Points on a hilly landscape, in no order, each with its height.
A ball rolls from a point to the lowest of its 2 nearest points, and stops where none of them is lower. Distance is the straight distance between rows; heights are no part of it.
vepi: [112 145 141 147 113 118 134 118 126 169 132 158  76  52 122 150 136  71
 135 138 135 173 125 155 119 120  87 179  83  81 162  94  43 152 160  86
 110  70 183 110 156 143 123 125 175 157 158 144 109 115 191]  (h 0.97)
luv: [126 132 121 162  95 154 105  86 100 103 136 127 127  90 109 143  78  67
 103 122 141 174 143 159 122  95 101 115 109 107 127  99  80 146 143 153
  84 135 143 143  96 143  87 138 190 149 151 171 126  88 203]  (h 1.21)
puzod: [126 134 133 169 101 148  78  94  88  98 147 128 150 129 112 125  67  26
 124 112 161 124 113 140 119  49 116 127  76 112 121  82 105 113 160 154
  89  97 122 138  96 133  95 153 194 173 140 202 144  70 206]  (h 1.66)
Vif: [128 107 120 107 132 133 123 120 155  78 141 143 187 170 148 103  74 107
 116 147 129 142  68  86 144 106 139  72 154 168  90 173 169 124 115 147
 133 163 112 173 103 131  73 127 105 132 110 118 135 119 104]  (h 4.67)
sufat: [139 149 157 153 171  97 120 147 140  50 177 122 170 186 125 108  76 119
 152  77 109 123  80  91 136  91 142 120  97 129 107 146 141  88 124 138
  95 151 128  83 114 145 131 132 153 172 121 107 125 148 147]  (h 2.14)
buvat: [156 101 104 196  95 120 111 115 112 126 111 111  67 115 128 108 143  82
 134 103 181  72 123 118 111 109 138 161  98 137 143  62 130 120 126 139
 131  94 102 127  81  83 139 153 141 137 153 164 140  69 157]  (h 1.79)
segu: [165 112  82 184 110 133 153  97 104 123 126 112  96 110 135 128 143 103
 122 101 149 110 133 119 110 107 151 123 146 153 108  96 147 130 122 157
 114 138 118 140  89  82 129 136 135  97 150 172 144  64 138]  (h 1.34)
goz: [101 112 125 106 110 160 105 143 116 115 134  58  98 132  67 155 120 121
  95 132 186 135 206 189 138 123 135 108 125 137 121  89 102 143 132 137
 109 132 115  88 101 127  98 152 114  87 146 143 113 132 205]  (h 2.41)
futu: [ 78  92 145  87 119 178  95 176 103  86 100  47 146 164  69 125 113 141
  99 124 163 125 201 158 137 136 136 116 139 137 116  77 152 136 136 134
 123 142 107  69 121 119 136 157  95  99 145 110 110 138 170]  (h 2.82)
gogad: [111 128 152  58 140 126 109 157 169 143 134 173 125 132 147 118 115 107
 109 157 108 148 113 130 165 109 113 141 113 114 150 162  75 153 119 149
 141  63 103 164 155 132 125  75 134 162 121 116  96 162 103]  (h 1.62)
zito: [172 133  71 190 133 141 161  84 104 105 133 117 113 121 117 115 121 126
 100 113 140 127 120 112 106 103 156  94 174 146  83 121 145 125 122 169
  85 194 146 148 105 113  95 134 145 108 129 175 164  72 120]  (h 1.82)
Gedan: [150  80 134  50 122 137 120 159 166 141  90 161 120 135 151 120 144 130
 133 185 126  99  97 124 163 142 133 124 156 167 112 146 153 147  79 142
 179  58  91 184 126 120 124  85  88 110 129 119  88 143  91]  (h 3.65)
gulam: [ 82  94 168  57  94 121 110 143 152 135  68 182 133  99 122 103 141  70
 133 177  94 157 106 137 167 109 119 138 116 103 165 130  71 147 130 121
 153  30  88 173 185 125 112  87 151 166 149 135 101 160  97]  (h 0.93)
vuva: [154 100 103 136  84 112 122 104 137 184  95 128   5  63 118 155 198  95
 111 141 153 103 180 157 126 138 145 152 113 112 139  69  99 172 114  96
 166  71 112 148 148  84 134 139 114  90 182 157 131 133 156]  (h 1.67)
Vezuf: [147  71 135  69 126 136 123 139 145 164  60 138 100 121 120 116 183 139
 156 196 120  74 108 108 146 166 146 134 151 177 116 126 147 161 113 128
 192  72 102 189 121  97 142  82  87  79 110 129 109 128  69]  (h 3.85)
fov: [195 107 118 182 149  97 131 134 150  80 152 136 121 195 151 106 124 102
 175 108 131  98  72  59 107 121 160 139 106 192 117 123 178 124 100 129
 137 161 137  81  89 123 116 131 155 118 151  96 130 107 135]  (h 3.72)
mak: [151 141 101 111 123 130 170 125 135 176 130 143  69  52 157 162 150 154
  87 169 127 184 128 177 117 145 124 133 132 106 130 140  63 180 130 143
 109  86 164 151 128 161  92 126 134  87 157 128 117 129 134]  (h 2.00)
sonur: [163  97 115 104 116  99 114 135 141 122  98 196  68 125 166 128 164  99
 134 150 122 113  98 115 158  87 135 153 125 132 148 144  94 150 111 150
 174  37 104 182 130 110 122  95 129 124 151 133 106 115 117]  (h 5.07)
Kere: [ 82 124 179  54 134 178 115 175 116 122 114  71 177 138  80 141 113 191
  62 173 119 181 177 178 139 179 136 110 155 132 116 133 143 158 135 138
 117 145 125  69 149 173 127 125  82 104  94  94 115 167 158]  (h 4.72)
meb: [238 101 110 161 154 116  97 145 136 135 136 139  40 152 157 158 146  91
 158 106 154  72 122 103 111 105 145 145 124 160 111 113 134 126  88 113
 140  79 113 136 100 120 146 111 137 101 165 129 103 129 148]  (h 4.44)
kazo: [ 86 145 115 147  76 119 163  88 124 142  83 135 139 101 107 115 172 121
 209 155  82 115 146 113 147 164 120 136 108 125 129 131 141 141 140 138
 143 141 106 169 125  70 144 141 147 121  97 151 123  99  75]  (h 1.58)
tirof: [177 156 149  98 188 115 128 144 152 108 171  87 117 172 133 162  93 112
  99  89 139 148 114 141 122  75 149 111 113 150 117 130 111 126 124 145
 116 111 125  85 132 160 136 108 111 121 151 113  98 192 152]  (h 4.36)
Vitu: [155 143 113 122 140 113 143 141 151 166 138 169  56  78 156 164 150  97
  81 132 122 154 136 133 127  92 114 162 102 100 167 116  54 150 143 111
 131  60 141 153 160 130 128  77 144 135 170 123 101 132 142]  (h 5.58)
lud: [147 143 109 159 161  73 129 150 130 121 132 193  96 141 130 107 145 133
 187 107 107  96 115 102 103 151 100 180 108 128 157 138 149  92 108 101
 166 130 122 103 151 104 188 113 158 156 115 108 141 122 118]  (h 4.74)
biraz: [117 144 105 191 145  91 146 113  79  98 136  92 166 154 136 107 136 180
 148  80 105 100 107  83  99 147 163 101 154 140 125 126 185  89 144  91
 121 187 142  80 128 127 138 169 100 120 125 129 177 120 102]  (h 4.24)
bakor: [ 89 103 135 142 128 146 120 157 114  90 119  99 167 171 112  97 140 158
 169 115 136  88 123  92 127 165 131 141 123 150 144  88 193 108 118 112
 152 146 117  73 122  95 175 156 118 120 125 103 135 108 132]  (h 3.00)
Gapu: [ 85 128 166  49 104 173 108 140 140 166  93 105 164 101  99 147 145 171
  95 206 112 137 160 174 144 184 137 105 120 143 112 142 123 161 127 151
 137 126 101 150 119 134 117 113  91 103 100 128 112 154  93]  (h 2.58)
Vikip: [ 93 121 148  88 128 153 114 126 152 106 118 109 195 139 120 123  88 153
 108 158 128 141 108 135 137 121 150  56 165 150  96 169 161 147 123 154
 124 161 109 160 112 130 100 131  83 120  92 132 134 127  97]  (h 4.90)
lorit: [117 128 123 139 154 147 137 133 102 111 135  90 129 117 108 140 112 146
 107  87 156 146 154 137 107 109 138 127 130 124 132  92 134 129 132 135
 104 161 139  67 126 119 135 145 129 119 138 133 124 120 153]  (h 3.77)
ledum: [ 71 131 141 143 111 164 119 106 100  83 121  86 172 128  93 131  99 143
 114 104 131 153 160 149 130 111 122 102 129 132 110 103 149 127 126 161
 109 168 123  96 102 115 125 161 145 126 115 139 130  98 162]  (h 3.51)
dibos: [162 102 115 161 153  69 112 147 143 142 113 196  57 145 142 113 162 114
 181 137 115  76 129  88  83 155 121 187 102 155 175 113 134 116  91 106
 199  78 118 120 133  94 171  93 171 122 131 110 118  98 140]  (h 4.46)
vopu: [184 150 109 130 210  91 159 150 135 169 139 163  53 138 155 130 152 154
 129 108 131 101 149 112  95 154 132 149 135 130 141 139 149 115  91 120
 173 112 135 129 143 118 183 105 115 103 147 101 123 148 108]  (h 5.92)
Sugon: [151  84  97 152 123 157 102 118  97  50 109  92 151 202 125 109  84 107
 147 116 178 104  93  95 126 110 171  86 156 198  85 102 198 117 119 151
 117 151 113  93  62 124  94 159 133 103 142 137 134  89 164]  (h 3.94)
dem: [136 181 117 168 178 105 170 144 117 158 159 154  95 104 148 117 134 147
 122  70 129 137 148 125  97 115 112 167 123 102 161 128 141 105 131 102
 134 161 137  95 164 122 160 126 166 151 136 128 146 138 112]  (h 4.43)
fezip: [ 70 104 166  76 108 182 119 136 126 138  86  70 181 136  85 132 144 172
 123 179 100 120 161 138 139 177 140  88 130 146 110 126 160 161 135 152
 163 137  84 146 126  93 136 125  94 100  98 139 115 146  93]  (h 2.77)
kele: [ 77 146 179  97 127 180 133 138 100 135 119  69 184 132  77 143 145 213
  98 159  96 156 185 172 138 193 138 103 141 119 117 120 150 141 142 127
 126 179 132  70 135 154 130 150  95 109 108 113 117 153 132]  (h 4.56)
liti: [144 140 143 153 180 112 122 161 143 108 158 140 114 153 121 109 124 134
 160  79 123  93 129 104 101 145 121 187  94 131 169 110 126  98 106 106
 148 116 146  54 143 128 205 117 152 157 113 103 133 141 153]  (h 5.04)
rolal: [212 113  98 102 162 165 120 161 137 142 133 129  77 137 152 176 137 115
 109 140 153 115 123 144 138  92 162 106 190 134  93 133 128 155 106 144
 138  72 119 159 113 143 136 108  95  90 150 116 114 124 118]  (h 2.97)
genir: [ 74 111 146 100 103 137 126 128 135 151 100 134 193 120 107  85 147 165
 168 171 100  93 130 104 168 194 107 118 135 136 125 150 158 128 131 116
 173 140  95 170 156  94 164 114 126 133  76 122 107 145  80]  (h 4.21)
mebol: [190 112 107 147 140 157 129 122 121 155 150  91  58 105 135 150 109  97
  98 110 186 137 159 159 122  78 129 120 145 129 126 103  93 145 142 129
 102 109 142 146 120 140 109 136 121  80 190 151 124 123 199]  (h 1.69)
dimu: [106  94 155  77  63 115 113 112 130 123  66 183 109  86 143 134 175  82
 126 174  96 154 121 152 158  84 140 115 107 105 149 106  68 156 131 149
 159  34  82 191 166 119  90 122 147 135 158 155 113 122  90]  (h 0.48)
kugab: [135 138 170  54 174 130 131 183 135 163 121 101 160 160 115 134 144 211
  51 155 113 121 156 144 122 167 151 110 171 128 116 148 142 125 130  94
 144 131 139  86 168 168 160  92  58 114 115 102 127 176  88]  (h 4.75)
deguv: [146 106  94 131 146 132 106  97 121  40 142 106 172 184 119 103  83 113
 121 119 151 131  82  97 143 100 179  57 162 182  77 147 175 122 117 147
  99 171 122 123  84 146  86 142 111 118 107 133 160 111 131]  (h 4.31)
Munov: [ 79 138 161  80  52 161 126  96 128 133  89 139 139  85  96 154 139 106
 129 197  94 196 147 192 166 150 123 128 108  86 138 128  66 169 124 144
 120  97 120 157 127 147  86 128 170 143 126 135  98 117 153]  (h 1.07)
Gimu: [131  98  99 133 106  96 124 129 156 137 133 172 141 149 160 104 127 125
 158 145 112 106  70  67 133 144 130  97 129 157 121 157 168 131 124 120
 153 149 128 193 112 122 108 114 121 115  91  94 146 115  74]  (h 6.36)
nati: [193 137  83 142 131 110 150 140 161 126 139 198  90 114 178 131 136  83
 102 134 119 135  88 106 141  72 125 121 128 119 107 168  97 141 130 171
 132  87 122 206 122 131  88  87 151 148 149 147 139 103  79]  (h 2.88)
luven: [114 113 155 184 118 149  92 115 114  89 133 108 157 159 120  98  67  57
 179  95 171  94  76  94 115  85 126 173  73 131 132  74 138 104 136 154
 111 108 130  96  89 135 128 155 190 179 129 139 149  91 203]  (h 2.36)
fidu: [126 122 107 111 115  89 117 117 150 165 127 152 159 124 206 115 142 154
 125 147 110  99  81  95 108 146 109  97 155 157 109 186 161 120 145 111
 129 167 158 218 133 112 126 123  95 114  66 100 175 146  34]  (h 6.51)
vigas: [148 130 114 131 161 116 140 159 124 121 128 134 104 160 139 138 145 158
 136 126 138 112 143  92 119 143 144 148 137 150 123 128 164 113 111 122
 156 135 128 107 130 107 164 118 103 101 120 115 127 124  91]  (h 6.10)
zal: [143 107 138 120 132 102  94 144 132 120 128 157  83 133 149 136 134  89
 120 125 136 113 124 116 157  88 132 162  95 139 159 119  92 126 117 124
 154  51  96 141 132 105 150 101 135 145 144 130  96 146 150]  (h 4.92)
Sira: [103 150 131 108 149  94 120 145 141 153 147 136 185 146 171 121 130 202
  93 119 107 102 116 134 111 135 127 101 168 119 138 173 172  98 134  84
 130 158 143 138 162 155 151 132  67 132  91 109 158 183  54]  (h 4.22)
dori: [ 94 173 138 154 110 141 129  90  92 114 131  64 216 142  84 143 133 203
 152 111  97 142 169 154 122 181 135  86 147 105 127 139 166  99 152 108
 112 216 140  68 143 150 129 174  95 167 107 125 153 130 111]  (h 4.18)
Fek: [112 157 140  96 132  82 112 127 151 118 171 137 190 172 196 112 120 147
 119 110  84 105  94 112 118 111 133  97 140  98 142 202 148  97 117  85
 115 161 157 142 164 181 152 138  96 185  90  79 155 187  76]  (h 3.78)
konep: [159 150 123 164 174 123 144 114 107  78 164 116 135 152 113 114  66 103
 116  66 130 137  92  92 111  75 152 130 112 137  95 103 157 108 131 146
  76 161 137  93  99 144 118 139 148 156 132 149 147 131 169]  (h 1.05)
mepo: [ 79 154 164  76 104 167 140 148 122 180  98 113 151  88  80 136 172 164
 107 194  85 150 173 167 163 187 116 141 108 110 137 126 100 153 131 135
 139 138 118 136 156 127 142 123 118 121  88 115 102 145 106]  (h 2.39)
zelom: [133 147 166  61 170 113 128 164 176 129 159 148 150 169 150 114  98 129
  91 147 116 131 100 118 135 101 120 128 116 122 132 179 109 121 103 140
 141 110 111 136 136 152 150  88 124 149 108  96 109 183  97]  (h 2.35)
Dugo: [124 124  95 150 113 128 152 116 105 143  96 102  79  93 107 136 180 136
 155 123 126  93 155 121 117 156 151 152 116 134 132  87 143 135 119 146
 153 108 109 143 114  56 158 137 114  80 124 163 117 102  97]  (h 0.79)
Gumo: [ 97 110 181  24 148 165 108 168 138 140 109  93 153 156 101 143 100 127
  50 183 147 158 172 167 164 137 136 125 139 139 126 142 101 171 123 129
 119 106 115 113 139 184 110 111  82 114 114  88  88 169 176]  (h 4.93)
dunaz: [143 153  71 178 122  78 129  93 119 132 143 170 144 156 166 104 163 110
 176 100  89 116  88  76  97 127  95 133 151 113 125 168 164  97 127  95
  97 195 168 187 162 144 143 159 137 162  80  88 165 135  66]  (h 4.52)
Sor: [108 138 124 151 109 119 138 123 136 109 128 171 143 125 118 107 113  88
 183 121 115 131 102 100 162 104 101 156  97 111 153 138 109 112 131 130
 117 114 109 153 135 100 136 122 169 180 126 127 120 101 116]  (h 1.80)
Siku: [197 138 106 109 201  95 144 149 151 182 136 178  26 119 155 147 150 114
 117 111 138 106 164 131  96 129 124 180 113 119 154 132  79 135  98 109
 148  62 125 132 158 125 185  88 141 120 170 116 107 157 144]  (h 5.64)
gasi: [122 111 122 187 139 139 123 107 104  62 136  97 149 164 111 101  71  98
 145  74 167 108 105 104 112  81 155 139 106 150 103  77 170 113 135 161
  90 138 130  74  80 116 116 159 153 153 133 136 156 100 186]  (h 1.84)
Lok: [ 79 155 152  88  82 165 154 105 128 154 119 148 133  73 104 148 140 134
 141 176  98 206 129 194 169 181  94 156 109  70 125 166  61 151 133 129
  88 115 155 134 137 162  89 144 161 157 108 117 111 124 142]  (h 0.99)
ton: [131 100 112 115 143 158  99 157 118  67 125  59 132 185  93 121 108 127
 112  91 182  94 159 143 121 107 156 120 151 152 102  87 160 118 140 135
 133 118 117  53 103 107 134 159  91  99 136 114 116 154 186]  (h 3.22)
bove: [110 173 135 144 131 133 180 134 119 170 143 151  89  55 135 141 133 127
 130 139 127 195 132 171 133 173  71 196 100  74 177 135  52 128 150  98
  90 116 188 104 170 166 133 123 173 145 156 125 117 125 168]  (h 1.73)
taral: [166 127  88 162 105  78 145 113 124 125 102 209  49  90 166 133 162  79
 149 126 116 133 102 101 118  88 128 161 101  95 153 140  91 126 135 137
 156  41 133 178 148 112 110  89 167 147 139 154 130  94 113]  (h 5.21)
sunom: [ 95 137 118 156  82 102 145  98 133 132  96 172 154 121 124  95 143 105
 237 133  99 107 111  93 157 140  79 161 127 118 149 143 154 114 130 109
 145 137 107 157 161  84 139 133 169 164 112 139 123  85  88]  (h 1.15)
tun: [136 119 168 137 155 121  97 161 135 113 146 112 114 171  98  96  94 104
 155  85 160  77 126 106 115 130 119 202  62 142 144  78 104 101 112 108
 152  98 117  54 133 115 180 135 153 151 133 108 128 148 189]  (h 5.31)
niz: [148 143  88 165 138 109 148  94 116 115 143 114 142 119 137 122 122 150
  84 113 126 130 114 107 110 107 159  78 176 140  91 152 153 109 123 131
 122 189 137 147 108 123  95 144 113 107 105 147 169 104  89]  (h 2.24)
nor: [172 131 121 151 181 143 149 141 131 143 187  76  66 120 145 157  84 102
  95  66 178 143 137 151 115  76 136 139 121 147 151  99 105 124 153 128
  92 135 166  85 125 147 116 131 130  99 190 130 137 168 202]  (h 2.75)
vopiz: [168 126 126 165 162 101 139 133 125  46 159 116 150 198 143 109  87 136
 150  94 110  99  73  65 126 120 174 109 113 153 113 158 193 112 107 108
 125 174 141  71  94 154 123 132 124 137 132  96 143 137 120]  (h 3.07)
veno: [150  96 131 177 118 141 112 117 124 154 180  93  42  94 126 144  86  73
  92 111 210 125 166 177 120  97 112 132  98 139 117  72  67 136 173 103
 117  94 144 100 137 149  93 149 129  93 201 168 148 126 229]  (h 0.54)
zopo: [149 131 116 131 128 136 146 117 124 155 159 143  82  79 151 172 109 102
  67 148 154 191 114 165 131  94 118 140 129 122 140 140  51 147 142 149
  83  84 165 147 117 168  72 118 158  97 170 142 102 121 190]  (h 1.37)
poku: [117 166 116 169 103 124 149  90 128 133 147 133 166 100 114 125 121 129
 132 120  95 168 134 149 129 116 118 101 156  94 117 143 124 111 138 141
  91 212 153 147 122 133 101 146 158 145 104 133 155 111  92]  (h 3.16)
nube: [172 147  92 129 163  79 155 135 155 168 131 203  28  90 166 138 158  81
 130 110 122 127 143 121 106 111 118 163 106 104 155 137  81 128 120 128
 145  59 129 151 151 114 139  77 158 132 171 142 119 129 120]  (h 5.38)
beron: [ 82 150 176 132 124 155 135 130  89 117 129  73 197 133  89 132 142 204
 137 121 102 131 187 150 125 170 135 118 137 110 141 102 154 112 146 110
 131 182 128  54 159 133 158 163  98 137 112 120 133 137 115]  (h 4.39)
kivez: [118 106 124 177  95 135  98  97 113 144 162  80  78 101  96 140  82  81
  94 109 215 122 171 183 104 105 101 130  93 132 125  73  92 131 165 114
 122 116 112  98  90 134  93 163 150 123 190 174 147  92 242]  (h 1.36)
Vunen: [104 151 112 149 122 123 119  99 117 113 145 122 192 129 142 119 109 147
 102 111 104 145 114 126 111 116 125  79 175 124 110 168 151 114 131 114
  86 218 155 146 138 157  97 146 122 154  93 122 167 133  81]  (h 2.74)
Kunen: [ 99 157 133 104 131 145 123 127 133 108 147 132 165 121 120 155  82 138
  89 135 136 180 128 145 138  87 130 116 141 111 125 155 106 134 137 148
  88 150 136 113 111 162  96 120 134 146 128 129 128 121 130]  (h 2.73)
Rone: [137 162 126 171 193 124 154 139 104 131 150 105  93 118 130 114 126 141
 130  41 152 123 148 132  90 108 133 162 112 116 158 100 153 110 135 116
  98 147 153  64 139 122 160 132 134 149 160 143 138 129 157]  (h 4.11)
makop: [119  98 118 141 111 156  88 127 124 115 138  71 111 156  78 149  83  96
 118  98 209 106 176 161 108  96 138 124 114 135 102  65 111 123 149 133
 117 116  98  84 109 120 106 167 117 111 172 162 138 107 214]  (h 1.94)
tesad: [ 87  99 128 123  85 151 119  96 148 142 103 115 191 114 138 108 151 158
 167 183  96 108 117 102 139 186 128  78 127 158  75 162 174 131 150 137
 156 169  89 199  87  67 126 132  85  84  84 139 153 141  55]  (h 2.07)
ribuv: [162  89 133  65 137 157  98 165 162 127 118 128 126 165 148 139 123 122
 117 163 146 110 113 129 159  94 149 107 155 154 109 154 144 143  97 150
 150  71 103 164 110 132 119 104  91 121 139 120  94 133 119]  (h 3.40)
voro: [237  88 105 184 159 116 119 142 138 107 132 142  78 166 151 141 130  96
 172 112 156  85  88  77 107 105 147 146 135 171 123 117 164 127  89 127
 140 125 135 126  76 127 114 115 139 100 151 119 119 101 132]  (h 4.14)
Lakug: [ 90 118 145 159 107 120 133 123 109  99 128 115 202 175 105  81 128 178
 196 111 116 104 102  80 141 190 118 126 135 140 138 127 192  94 152  98
 140 184 125  93 146 108 168 164 112 144 102 111 153 107 108]  (h 3.50)
des: [ 92  79 155  72  33 155 112  87 121 122  78 147 134  85 108 150 154  89
 123 197  98 161 149 169 154 107 159  90 111 103 130 100  81 172 128 156
 150  80  92 179 125 130  70 135 151 131 148 159  98 129 145]  (h 0.78)
sabil: [201 167 135 123 188 117 147 148 158 139 178 137 103 141 170 171 110 106
  94  95 122 151  95 126 124  69 130 127 120 124 109 172  89 131 119 149
  96 111 145 122 131 168 117  88 134 125 163 119 106 154 128]  (h 3.90)
famep: [119 164 106 119 110  94 114 104 143 181 140 166 168 102 203 141 163 138
 105 136  95 125 111 130  95 123  93 103 165 115 114 176 148 127 135 122
 107 170 178 211 138 147 114 128 105 137  64 113 176 154  33]  (h 6.60)
Tukal: [135  94 111 124  84  91 124 128 113 163  70 128  43  97 112 133 201 101
 158 136 126  82 155 118 134 148 137 168 120 132 150  68 130 142 105 120
 178  48  97 149 136  65 152 132 106  98 149 151 129 123 121]  (h 1.22)
mivo: [133 127 119 218 120 126 129 124 109 143 122  96  77 120 124  99 128  82
 164  69 170  91 130 116  95 115 117 192  94 119 151  60 157 120 142 128
 138 113 132  94  98  95 169 142 157 162 150 166 146  97 174]  (h 2.15)
vis: [ 90 135 131 135 104 118 125 128 128 150 118 143 179 147 130 110 157 173
 154 132 101 108 132 104 134 174  95 122 148 115 123 150 155 109 138 108
 147 174 122 159 158 102 169 146  99 130  74 104 141 137  53]  (h 3.98)
Div: [116  81 134 104  85 166 107 113 149 133  95 116 181 125 141 111 127 144
 158 184 130 122  97 109 150 170 157  60 145 187  93 160 183 135 115 137
 152 126  88 204  76  92  99 123  98  74  96 148 117  97  82]  (h 2.37)
vade: [144  84  95 154 150 145 119 141  96  59 104  58 141 184  96 119 116 150
 147  94 147  87 124 114 109 130 162  98 144 175  97  89 206 117 133 124
 128 152 135  56  78 110 124 171  97  79 144 125 136  97 152]  (h 3.62)
Muk: [ 60 105 176  84 104 189 102 133 122 101 105  81 215 157  74 112 109 157
 145 145 120 138 184 122 149 169 125  86 139 140 116 110 167 138 129 145
 128 156  99 105 143 106 138 165 119 128  99 133  99 121 140]  (h 3.05)
numur: [133 161 126 133 126 114 140 135 139 112 144 183 125 124 150 134 106  74
 143 105 115 152  98 113 146  67 110 154  92  94 140 150  78 121 144 157
 112  92 124 155 147 130 115  98 167 177 144 129 122 112 119]  (h 2.33)
fas: [151 117 103 125 107 121 141 115 137 187 110 125  26  58 140 163 166 111
  88 160 149 132 163 182 125 139 135 138 127 112 135  88  63 177 132 111
 134  71 136 157 142 124 109 125 119  76 183 153 102 129 154]  (h 2.05)
fita: [145  79 100 160 110  98 106 135 124 137  93 155  90 150 124 113 162 116
 185 150 137  53 131  83 123 168 122 183 122 181 171  85 165 125 101 106
 193 113 112 130 118  74 157 110 145  89 137 117 104  88 131]  (h 4.23)
safo: [132 148 148 183 116 141 121 117 110 108 141 146 142 132 111 108  75  42
 166  80 149 121  77 120 110  81 103 165  84 116 135  65  95 107 151 141
  98  97 151 107 112 124 110 156 192 214 129 165 142  88 187]  (h 2.06)
Sel: [157 167 135 137 216 136 154 146 121 145 182 108  93 116 145 146 105 142
  89  83 161 164 137 153 114  97 132 146 106 120 165 132 111 123 133 121
  92 126 172  75 148 178 121 131 139 112 179 115 113 181 185]  (h 3.32)
lemo: [124 104 128 178 126 131 123 146 112 103 112  96  97 147 113 108 139 131
 168  89 165  77 138 100 102 157 132 181 104 145 139  56 184 127 117 118
 152 128 123  71 101  86 166 149 117 114 139 134 124  94 151]  (h 2.55)
Keni: [141 127 139  98 158 140 111 167 136 118 160 115 116 156 122 154 117  99
 100 109 148 126 133 126 143  82 132 156 108 146 123 109  97 129 115 121
 121  88 113 109 127 123 145 116 118 128 141 101 100 147 162]  (h 4.69)
gupi: [132 120 115 142 133 122 122 146 138 120 128 151 132 160 139 109 124 138
 145 132 127 104  88  82 135 139 136 138 133 161 122 162 167 109 122 124
 152 155 107 137 124 110 134 119 120 118 110 106 117 109 107]  (h 6.22)
bufev: [ 92 169 135 107 104 163 169 112 125 163 133 129 150  68 135 144 145 197
 110 160 116 208 131 202 140 197 105 148 136  70 110 182  84 127 136 124
  90 161 157 132 130 182 113 158 151 130 107 115 130 153 123]  (h 1.55)
rigin: [119 166 109 141  97 105 154 110 144 149 125 170 140  71 143 136 133 120
 124 149  98 172 122 154 142 123  96 134 142  79 126 153  96 149 147 152
  91 160 153 169 132 148  83 114 163 156 106 127 133 115  89]  (h 3.03)
mesuf: [105 161 128 108 129 126 152 121 150 140 158 134 165 102 135 144  98 178
  69 142 123 200 114 181 123 146 117 112 162  93 114 177  97 122 128 144
  82 173 162 139 117 187  80 141 125 134 103 112 139 134 120]  (h 2.20)
Rivev: [117 132 134  88 119  96 142 147 131 165 111 171  78  74 132 153 166 109
 104 152 107 155 151 160 152 141 127 173 110  91 174 115  45 161 133 121
 145  51 132 134 171 138 130  88 154 137 158 114 108 141 134]  (h 5.73)
gara: [131 148 109 179 179 105 170 131  80 126 121  83 137 144 140 122 160 200
 120  77 126 105 147 118  89 169 157 106 152 132 147 114 185  82 139 104
 135 182 148  86 136 117 161 152  91 110 146 138 170 136 102]  (h 4.48)
Ladi: [ 80 138 106 143  71 156 143  76 134 141  92 129 180 101 108 122 148 141
 171 167  82 117 138 116 135 162 128  94 109 135  96 138 147 142 148 151
 143 181  94 195  89  72 123 149 131 111  94 162 145 118  76]  (h 1.81)
tesu: [ 55 127 171  79 112 154 100 121 157 109 135 111 240 157 114 104  74 160
 129 146 116 156 119 135 151 137 122  67 162 105 117 177 157 121 144 121
 107 180 120 146 152 144 114 137  96 179  72 118 130 153 102]  (h 5.03)
Fofo: [112 130 102 132 106  91 107  97 120 137 124 172 174 161 176  89 179 144
 188 127  80 104 101  75 115 159  73 132 153 132 137 181 160 103 135  87
 151 180 148 182 163 132 163 147 131 150  72  96 147 147  62]  (h 4.25)
bitod: [219 157 109 111 167  96 143 146 176 161 159 192  72 123 182 157 119 102
 104 126 122 137  87 123 120  73 128 135 130 121 108 184  84 137 112 149
 106  80 126 167 123 149 116  75 127 135 154 133 117 141 102]  (h 3.39)
Pulu: [ 86 141 124 151  94 132 121  98  94  90 133  86 213 165 111 106 123 192
 158 103 101 113 121 113 114 164 131  82 157 110 118 144 190 101 160  93
 124 201 137  90 137 129 142 181  93 133  98 131 173 133 103]  (h 3.92)
vodam: [201 127  90 125 162 148 155 120 132 160 132 108  70  99 142 164 127 120
  98 113 155 143 151 147 123  91 138 104 178 121 128 120 120 152 120 148
 111 130 144 156 126 140 120 120 113  78 170 142 124 125 144]  (h 2.38)
bot: [114 160 140 147 162 144 176 134 114 155 166 119  95  93 138 146 125 159
 105 109 153 189 143 161 118 141 102 166 127  98 166 110 100 119 144 102
  86 159 171  84 139 169 141 129 149 122 166 132 120 138 179]  (h 2.59)
dez: [116 140 133 123  81 107 146 116 142 138 116 191 115  75 144 152 148  75
 129 141  95 165 118 144 158  89 109 135 118  77 149 141  65 148 157 150
 127  84 142 171 137 130  86  88 174 161 151 141 121  95 107]  (h 2.71)
kura: [107 149 150 116 154 112 133 142 121 137 132  97 184 147 131 134 168 219
  89 128 103 111 160 133 120 175 156  86 161 123 131 148 151 100 145  92
 147 168 143 111 156 146 165 123  48 137  99 122 153 169  75]  (h 4.49)
Lenof: [ 96  95 163  64 120 150 128 158 133 162  65 123 151 110  99  93 165 150
 118 183 104  85 140 118 173 182 118 143 126 140 146 137 133 137 122 132
 183  94  81 137 165  88 186  82 111 112  81 108 110 162 106]  (h 4.41)
Puv: [ 80 156 170  84 110 161 118 126 131 133 136 101 209 129 101 133 119 204
 110 153 101 165 151 166 132 160 116  89 153  97 124 162 123 120 140 121
 108 183 144 104 146 178 109 147  91 156  86 116 138 162 124]  (h 4.77)
sosub: [135 179 103 180 144  79 150 110 121 144 155 185 128 130 151 102 145 119
 157  73 114 124 124 100 105 119  85 142 133  89 140 146 144  85 113  93
 106 187 157 124 164 132 148 136 153 181 112 109 160 143  91]  (h 4.76)
Mibam: [150  68 125 108 131 115 120 153 120 150  75 141  92 149 111 118 178 132
 170 184 129  64 133  80 144 177 138 155 141 182 150 109 154 137  99 113
 203  92 108 142 129  91 164  99 103  54 119 110  97 112 105]  (h 4.03)
zutud: [135 131 128 146 124 149 126 102 111 105 154 145 122  90 122 156  75  96
  74 129 133 214 121 163 136  93  95 109 121 117 114 146  57 133 144 168
  74 123 157 133 106 177  73 112 166 128 157 156 134 102 204]  (h 0.58)
luma: [139 150 167  85 163  85 118 141 186 110 188 146 165 175 166 102  89 144
 118 119  99 122  75 109 125 111 132 102 120 105 115 206 123 101  96 121
 120 150 131 119 144 177 145 116  97 172  98  83 134 201  86]  (h 3.15)
bilu: [ 60 119 168 104  94 168  90  97  96  73 121  73 207 151  73 132  89 138
 149 122 128 167 180 143 136 145 125  67 142 129 110 116 147 141 118 158
 110 187 110  95 113 131 103 162 156 145 109 152 115 107 170]  (h 3.31)
mek: [ 88 170 161 104 117 133 154 133 120 177 123 134 159  92 101 148 174 198
 112 164 100 167 160 195 142 213  95 149 131 102 135 152 101 127 130 110
 129 158 147 118 151 171 144 137 121 148  86 101 115 157  97]  (h 2.04)

Where does a ball stop that starts at each point below?
sosub -> Lok
Puv -> segu
kura -> dimu
Vikip -> veno
Kere -> segu
fidu -> nube
biraz -> segu

Call two points neighbours if one is among the 2 nearest of the other. Go from one point of each pair to the other, from neighbour to neighbour, staying as low as possible. Name the highest point that can't be avoided.
veno, vepi -> Sel
dimu, Lok -> Munov
Dugo, konep -> luven
zutud, Dugo -> fas
